Points on a hilly landscape, in no order, each with its height.
From any point a ball takes the steepest step (drop divided by distance) to one of its 2 nearest points. It stops when none of these is lower. Distance is the straight distance between rows; heights are no part of it.
q_726: [  9  -1   7 -11 -15   2  -4   4 -11  -3   4 -18 -12   3  -9  -3   4   9
  -4  -2  -2   5  -5 -13   5  -8]  h=16.5
q_408: [ 12  15 -15  -8  -4  26   2  -3   9  -1  -6   9  14   4  20 -14   2  -5
   5 -20   9   4 -19  21   4  -5]  h=7.2
q_255: [ 10   2   0   1  12  -3   7  12 -13  -3  17  -8 -12  -3 -12  14  10  11
 -12   9 -12   2  10  -5  -3   4]  h=64.5
q_241: [  4  -6   2  -4  -5   5 -10  -6   4  11  -7   1  -5   8  -8   0 -24 -10
  -1  -5   2  -1  -6   9  12   1]  h=33.3
q_62: [  0  -3  12   4  12 -21  19  17 -10  -4   4 -10 -12  -2 -13  17  11   2
  -4  11 -11 -11   2  -8   1  14]  h=58.6
q_684: [-19   6   8   0  11 -12   3  -6  10   6  -2   5   7 -12  -5  -1  11   6
  -5   8  -2  -3   2   4  -1   6]  h=49.6
q_988: [  3   9  10   1   0  -7  -2 -11  -1   4   1 -24  -2 -15  11 -17   6  -4
   0   9  -2  -8   1   3  -4   1]  h=26.7
q_471: [ -2 -16  -7  -3 -14 -10  -3  -1  10  -5  -1  23   5   4  10  10 -13  -7
   0 -15  18  -7   0  11   3  11]  h=20.3
q_440: [-11  12   9   5  13 -11   4  -9   0   6   7  -8   2 -21  -6  -1  21   1
  -5   9  -3  -7   5  -2  -3   0]  h=52.8
q_556: [  8   9  10   1   0 -16   8  -2 -11   1   3 -24   3 -15  11  -9  20  -6
  -3  10   0 -16   2   2 -13   3]  h=33.1
q_439: [  0  13   8  -5  -4 -11  12   5  -3   2   4  -9  17 -13   6   0   5   5
   2  15  -1   2   2  -2 -21   5]  h=34.3
q_769: [ 18   0 -10  -6 -18  15   4   0  14  -4  -4   0  10  14  20 -12  -9   4
  11 -20  12   5  -8   9  -6  -8]  h=23.5
q_213: [-10 -15  -2   2  -6 -12  -6   7   0   5   3   9  -6   6   2   8 -20  -2
  -1 -10   4  -6  -4  -4  -5   3]  h=31.2
q_564: [-17  -6  -5   8  11  -5 -10   7  -1   6  -3  -8  -7  -3   0   2 -13   2
  -2   3  -6 -14   1   3  -2  -2]  h=39.6
q_903: [  5 -22 -10  -7  -7   5  -1   4  -5 -10   2  22  -1  13  -1   9  -4  -8
   4  -7   5   2   0  -2   9  -6]  h=17.1
q_23: [  5  23   0  15  16   4   4   0 -10  -2  14  -5  -7 -10 -14   2  18   4
  -5   5 -14  11  11  -9   2   0]  h=50.6
q_709: [ 16  16  -2  -6  -6  13  -5  -5  23   4 -10  -9  -7  -1   9  -8 -20   1
   1 -14   9  13 -15  13   5   0]  h=15.7
q_312: [-14   2  11  16  17  -8  -2  -3 -15  14  -1 -17  -9  -6  -6   9  16 -14
  -5   5  -6 -18  -3   2  -2   6]  h=45.9
q_843: [ 14  18  -1 -14  -9  13  -7  -3  14  12  -8 -17  -5  -8   2  -5 -13   1
  -5  -8   4   6 -20  -1   2 -11]  h=22.0
q_120: [ -4  -9   5   4  11 -13   8  14 -12  -2  -2  -4  -9   4  -6  10  -3   0
  -2  14 -12  -7   2 -10  -1  10]  h=60.8
q_419: [  1  -9   5  -5 -11   6  -8   3   0  -4  -5  -3 -11  13 -12  -1  -3   8
  -1 -10   3   7  -4 -13  10  -6]  h=5.9
q_521: [  0 -14   1  -3   3 -15  13  11  -4  -8   4  15  -2   8  -9  16  -1   4
  -2  12  -6  -3   5  -5   3   2]  h=62.4
q_718: [-11 -14  -7  -3   8   4  -5   7  -4   2  -2   9  -1  13 -19  12   2   8
  -3   1   0  -4   8   3   8  -4]  h=20.7
q_16: [ -9 -22  -9   5 -11  -1  -7   5  -3  -9  -2  19 -11  15  -3  24 -12 -10
  11  -2   1  -4   4 -10  10  -6]  h=19.5
q_711: [-18   2   6   9  19  -1  -1   0 -12  10   1  -8  -8   1 -11  14  13   3
  -8  11 -14  -5   2  -3   2   7]  h=36.0
q_632: [ 7 -5 10  1  1 -8  8 -5  3  4  6  4 12 -2 -7  0 -1  2 -4 14 -1  2  2  2
 -9 -7]  h=55.7
q_841: [  7  -7   1  -7 -12 -17   6  -9  14   1  -3  11  10   8  13  -4 -14   3
   1   2   7  -5   0  10  -2  10]  h=29.8
q_641: [-11 -16   9   3 -10  -2  -9  -7   0   8  -4  -2 -13   8  -6  13 -21  -9
   4   2   1  -8  -3   5  12   2]  h=36.9
q_512: [  2   8   9   3  -2  -6   5 -10  11   4   4 -15   7 -17  17 -12  -6  -4
   5  11  -1   0   3   8 -12   4]  h=20.6
q_644: [  3 -10  -2  -1   7  -2   8  13  -3 -10  10   6  -4   5 -10   9   4   9
  -6   4  -6   9   9  -4   0   1]  h=63.1
q_374: [ -1  18 -10   4   9  16  -8  -7   6   1  -7 -11  -2  -9  -1  -9   0  -3
  -7  -9 -16   8  -2 -11  10 -10]  h=42.7
q_832: [  4  11 -11  -3   2  15   3   5  -1  -3   9   3  11  -2  -8  -5  11  10
  -4  -6  -6  19   6   0  -5 -11]  h=41.5
q_796: [ 11 -12  -2  -6 -19  -4   5   2   8  -7   1  14  13   4   4  -1  -8  -6
  10  -7  15   8   6  -2  -5   1]  h=20.1
q_57: [-4 -4  1 -8 -7 11 -3  2  1 -3 -3 11  1  5  3 -9 -3  1  0 -5  4 13 -9  6
  1  0]  h=25.6
q_707: [-10 -16  -2   1   6  -7   3  11   5  -7 -12  14   3  10  -1   2  -9  -5
   4   3  -1  -7   5   2   5  11]  h=64.4
q_668: [  6 -18 -11 -11 -11   2   2   4   0  -9   1  22  15   5   7   1  -2  -9
   2 -11  14  -2   3   7   2   3]  h=18.8
q_976: [  9  13   7  12   6   2   2   1  -9   1   9 -14   1  -7 -11 -10   9   3
  -4   3 -10   6   5  -6  -5  -8]  h=46.8
q_787: [  3  -9   2  -7 -20 -13  -8  -5  -4  -3   1   8 -12  10   5   5 -12   6
   3   2   3  -3  -2 -14   5  -5]  h=26.2
q_363: [  5  19  -1   3   1   9  -1 -16   1   6   3  -4  11 -10   3 -10   0  -1
   1  11  -7   7   1   3  -4 -12]  h=51.7
q_96: [  5  -9  -6  -1  -1   1  -3  -5  15  -1   1  17   3   3  14  -4  -9  -2
   2 -19  25  -2  -4  26   1  10]  h=22.6
q_377: [  2 -14  -7  -3  16  12   6   1  -2  -7   1  21   8   7   7  -7  20  -3
   6  -8  12   0  -1  10   4   5]  h=33.7
q_967: [ -2   0   4   4   4  -6  -8   5 -13   2   4 -20  -9  -8  -1  -2   6   5
 -11   0  -3 -10   0  -7  -7  -3]  h=40.0
q_185: [  9   8   3  -3  -1  -8  15  11  -1 -10   2  -8  13  -2   1  -3   7  11
   5  20  -6   6  12  -5 -14   2]  h=34.2
q_298: [-19 -11   6   4   7   1  -2   2 -11  11  -6 -12  -8   9 -15  22   5   0
  -2  14  -7  -9   3  -3   6   9]  h=24.1
q_736: [ 15  -7  -7  -3 -24   2   1   0   7  -4   3  13   5  11  13  -7 -15  -2
  10 -19  15   3  -7   6  -5  -5]  h=21.5
q_773: [-16 -20   0  -1   1  -5   3   6  -6   4   1   1 -13  16 -12  23   0   4
   7   8  -2  -6   7  -9  10   5]  h=11.5
q_915: [-10 -20   0  -4  -1 -11   7   9   3  -9  -7  26  -2  12   6   5  -1  -9
  13  -5   8  -4  -1  -2   7  15]  h=65.2
q_868: [  2   1   9   8   3  -6  -3  -9  -2   9   1   0   3  -2  -4  -3 -11   0
 -10   9  -8  -6  -5   8  -3  -5]  h=57.4
q_47: [-10 -17 -13  -1  -7   7 -12   8  -4   2  -8   0 -12  14  -4  20 -19  -2
   6  -6   0  -6  -1 -10   6  -6]  h=23.6
q_682: [ -9 -14   0   6   4 -12  -7   9 -10   5   2 -16 -11  -4  -5  12  -8  -3
  -3   1   0 -21   3  -6  -4  -2]  h=44.2
q_376: [ -1  -4  16  -4 -16 -22   9   3   2  -9   0  -4   3  -6   2   2  -1   5
   0  12   3  -5   1  -5  -8   6]  h=30.0
q_829: [  1  29   3  19   7   0  -9 -18 -12   1  -3  -9  -1 -14   4  -6   9  -6
  -8   7  -7  -5   0  -9  -4  -2]  h=59.3
q_720: [  0  31 -15   4   0  18  -3 -19  10   3  -5  -1   4 -11  10  -9  -5  -7
  -3 -10 -13  11  -6  -7   9 -10]  h=46.0
q_591: [  6   5   2   2  -5   4   2 -14  18   8   6 -10   7  -6  15  -9 -14   0
   1  -5   1  12   0  13  -9   1]  h=15.2
q_617: [ -3 -16 -13   1  -8   2 -15   0   4  -1  -9  13 -10  17   6  13 -22   2
   2 -12  10 -11  -4   2   5  -2]  h=27.9
q_244: [  7  -1  -2  -6   0  12  -6 -14  19   6  -4   0  -2  -2   9  -6 -14  -5
  -1  -9   8  12  -5  14   4   5]  h=9.7
q_235: [ -1  -1   3   0  -1   2   6   2   7  -3   1  10   6   5  10 -17   1   7
   8   1   3  11  -2   5  -9  -1]  h=29.1
q_431: [ -9  15  -4   8  21  -1   2   3  -2  -7   3   2   1 -12  -6   6  16   7
  -8   9 -12   7  13  -9  -1   7]  h=53.9
q_939: [ 13   4   5 -10  -7   4  12   3  -6   1  14  -6   0   6  -5  -9   6  12
  12  12  -5  13   5  -4  -3 -11]  h=30.2
q_301: [  6  -7 -12  -1  11  13  -2  -7   2   0  -1  17   9   9  18 -12  11   0
   1 -17  11  -2 -10  12  -1   4]  h=30.7
q_999: [ -2   9  -6  -4   1  17  -6   4   0  -3   2  -8   0  -8  -9  -5   4   3
  -9  -6 -10  13  -2  -3   3 -12]  h=38.6
q_898: [  3  14   6   5   2   1   9  -9   8   0  -2   6  23  -6   3  -8   3   0
   4  16  -2   7   6   9 -13  -2]  h=53.8
q_576: [  9  -1 -13  -6   4  12  10  11  -5  -7   9  16  15   7  -6  -4  12   2
   1  -8   0  14   7   7  -2  -3]  h=43.0
q_573: [ 12   8   1 -11  -7   6  -6  -7   4  12   1 -18   3 -13  -1  -7 -10  -5
  -1  -1   3   4  -3  -1  -2  -4]  h=27.2
q_448: [ -4   7 -15   4  13  14  -5  -1   6  -4  -5  12   7  -1   8 -14   4  -3
   1  -7  -4  10   2   1   1  -1]  h=19.1
q_446: [-16  22  -2  13  17  -8  -1 -11  -4  -3   0  -3   1 -21  -3   6  19   0
  -7  10  -8  -8  11 -10   3   2]  h=55.8
q_3: [  1  -8   8  -5 -19 -16  -1  -5   5  -7  -1   7   1   4   8   2  -9   9
  -2   6   8  -1   0  -4  -6   3]  h=28.1
q_182: [-12 -14   7   1   2  10 -10  -1  -6   5  -3  -5 -15   4 -13  11  -9  -4
   2   7  -2  -4  -5   1   9 -10]  h=35.4
q_18: [  3 -15  -3   1 -14 -16   2  -1   0 -12   0  36   0  15  12   9   7 -10
  18  -8  13  -8  -1  -8  11   6]  h=65.7
q_164: [ -7 -10   2  -2  10 -18  20  15   9 -13  -8  15   6   1  -4   7   0   1
   0   7  -7  -5   1  -3  -2  10]  h=63.3
q_129: [ 12  -7   5 -11 -16  -1  -7  -8   7   7  -1  -8  -1  -2  -7  -4 -15  -5
   1  -3   8   1   1  -4   8  -2]  h=30.3
q_892: [ 19  -2 -11  -5   0  18  12   9  -6 -12   4  13  20  14   5  -8  14   3
  12  -2   8   7   3   9  -4  -9]  h=44.0
q_480: [  7  13   7  -1  12 -15  16  10  -2  -3   8 -14   3 -18 -13   0  21   3
   2  15  -4  -3  14  -6  -1   7]  h=58.7
q_562: [ -1 -10   1  -3 -15  13 -12   6   1 -13 -15  13 -10  18  -3   3  -9  -1
   2 -13  10   5 -10  -2  11  -4]  h=14.7
q_314: [-24   4   4   6  14   1  -8 -10  -2  16  -2   0  -2  -2  -5   4   6   0
  -4   4  -9  -2  -1   1   4   7]  h=44.3
q_380: [ -3  16 -17  -1   4  24  -3  -2   6  -3  -4  15  11  -4  10 -16   4  -5
   3 -18   3   7  -9  14   4 -10]  h=13.7
q_192: [  6  34  -4   0  -9  16   0 -18   1  10   1 -16  10 -10   9  -7   0  -4
   1   0 -13   9  -6  -4  -2 -14]  h=48.9
q_812: [  0   1  17   8  13 -12   4   5 -18   5   3 -18 -13 -10  -8   1  25 -15
  -2   4   2 -14  -1  -1  -5   7]  h=51.6
q_932: [  8  -6  13  -5 -15 -10  10   3  -4  -8   8  -1  -5  11  -7  -4   7  13
   5   9  -1   7   8 -11   3   2]  h=26.8
q_51: [-10  25   5  16   9  -5 -13 -15 -10  13  -3 -12  -7 -17   2  -3   4 -12
  -5   0  -3 -14  -2   1   1   6]  h=56.0
q_994: [ -7  -5 -15   0  14  18 -11   5   4  -6  -9   9   2   7  -3  -4   6   5
  -5 -11   0   5   1   3   5  -6]  h=24.8
q_989: [  6   5  12   7  16 -15  14  11 -13  -5   6 -17 -13  -9 -11   6  24  -1
  -5  10  -9 -11   8  -3   2  10]  h=55.9
q_116: [  0  -4  16   3  -6 -19   4   5  -6  -1   6 -15  -2  -7  -6  -1  11   8
  -8   2   2  -7   1  -8  -9   5]  h=33.8
q_995: [ -4  -5 -12  -1  11   8 -12  -1   9   4  -9  16   1   6  13  -3  -7  -1
  -1 -15  15  -1  -7  14  -2  11]  h=26.3
q_345: [ 10   8   3 -10 -10   2   0  -2   0   7   1 -14  14  -8  -1  -5  -1   2
   2   5   5  10   5  -6 -13   2]  h=30.5
q_867: [-12   3 -10   7  15   9 -12   4  -1  -2  -2  -5  -5  -5  -7   1   0   6
  -6   0  -8  -1   4  -3   1 -10]  h=32.7
q_956: [-17   9   3  11  16  -6 -10  -7  -8  20  -4 -16  -8 -13  -3   7   0 -12
  -1   7  -3 -23  -1   7   2   6]  h=51.5
q_639: [  6  -7   7  -5 -19 -14  -2   3 -15  -3   8  -8 -14   7  -3   4  -2   6
  -1   0  -3  -2   0 -19   3  -1]  h=22.8
q_517: [ 13   2  -5  -6  -8  15   6  -1   9  -2  -1  -3   9  11  10 -15  -3   6
  10  -2   0  13  -3  -1  -7 -13]  h=27.1
q_580: [ -3   0   1  -7 -10  19  -7   5  10  -5 -13   3  -8   6   3  -6 -14  -4
  -2 -15   4  10 -18   9  10  -2]  h=20.8

For each start below, name the point where the ball stops.
q_480 -> q_773
q_446 -> q_773
q_517 -> q_903
q_301 -> q_903
q_23 -> q_419
q_898 -> q_999
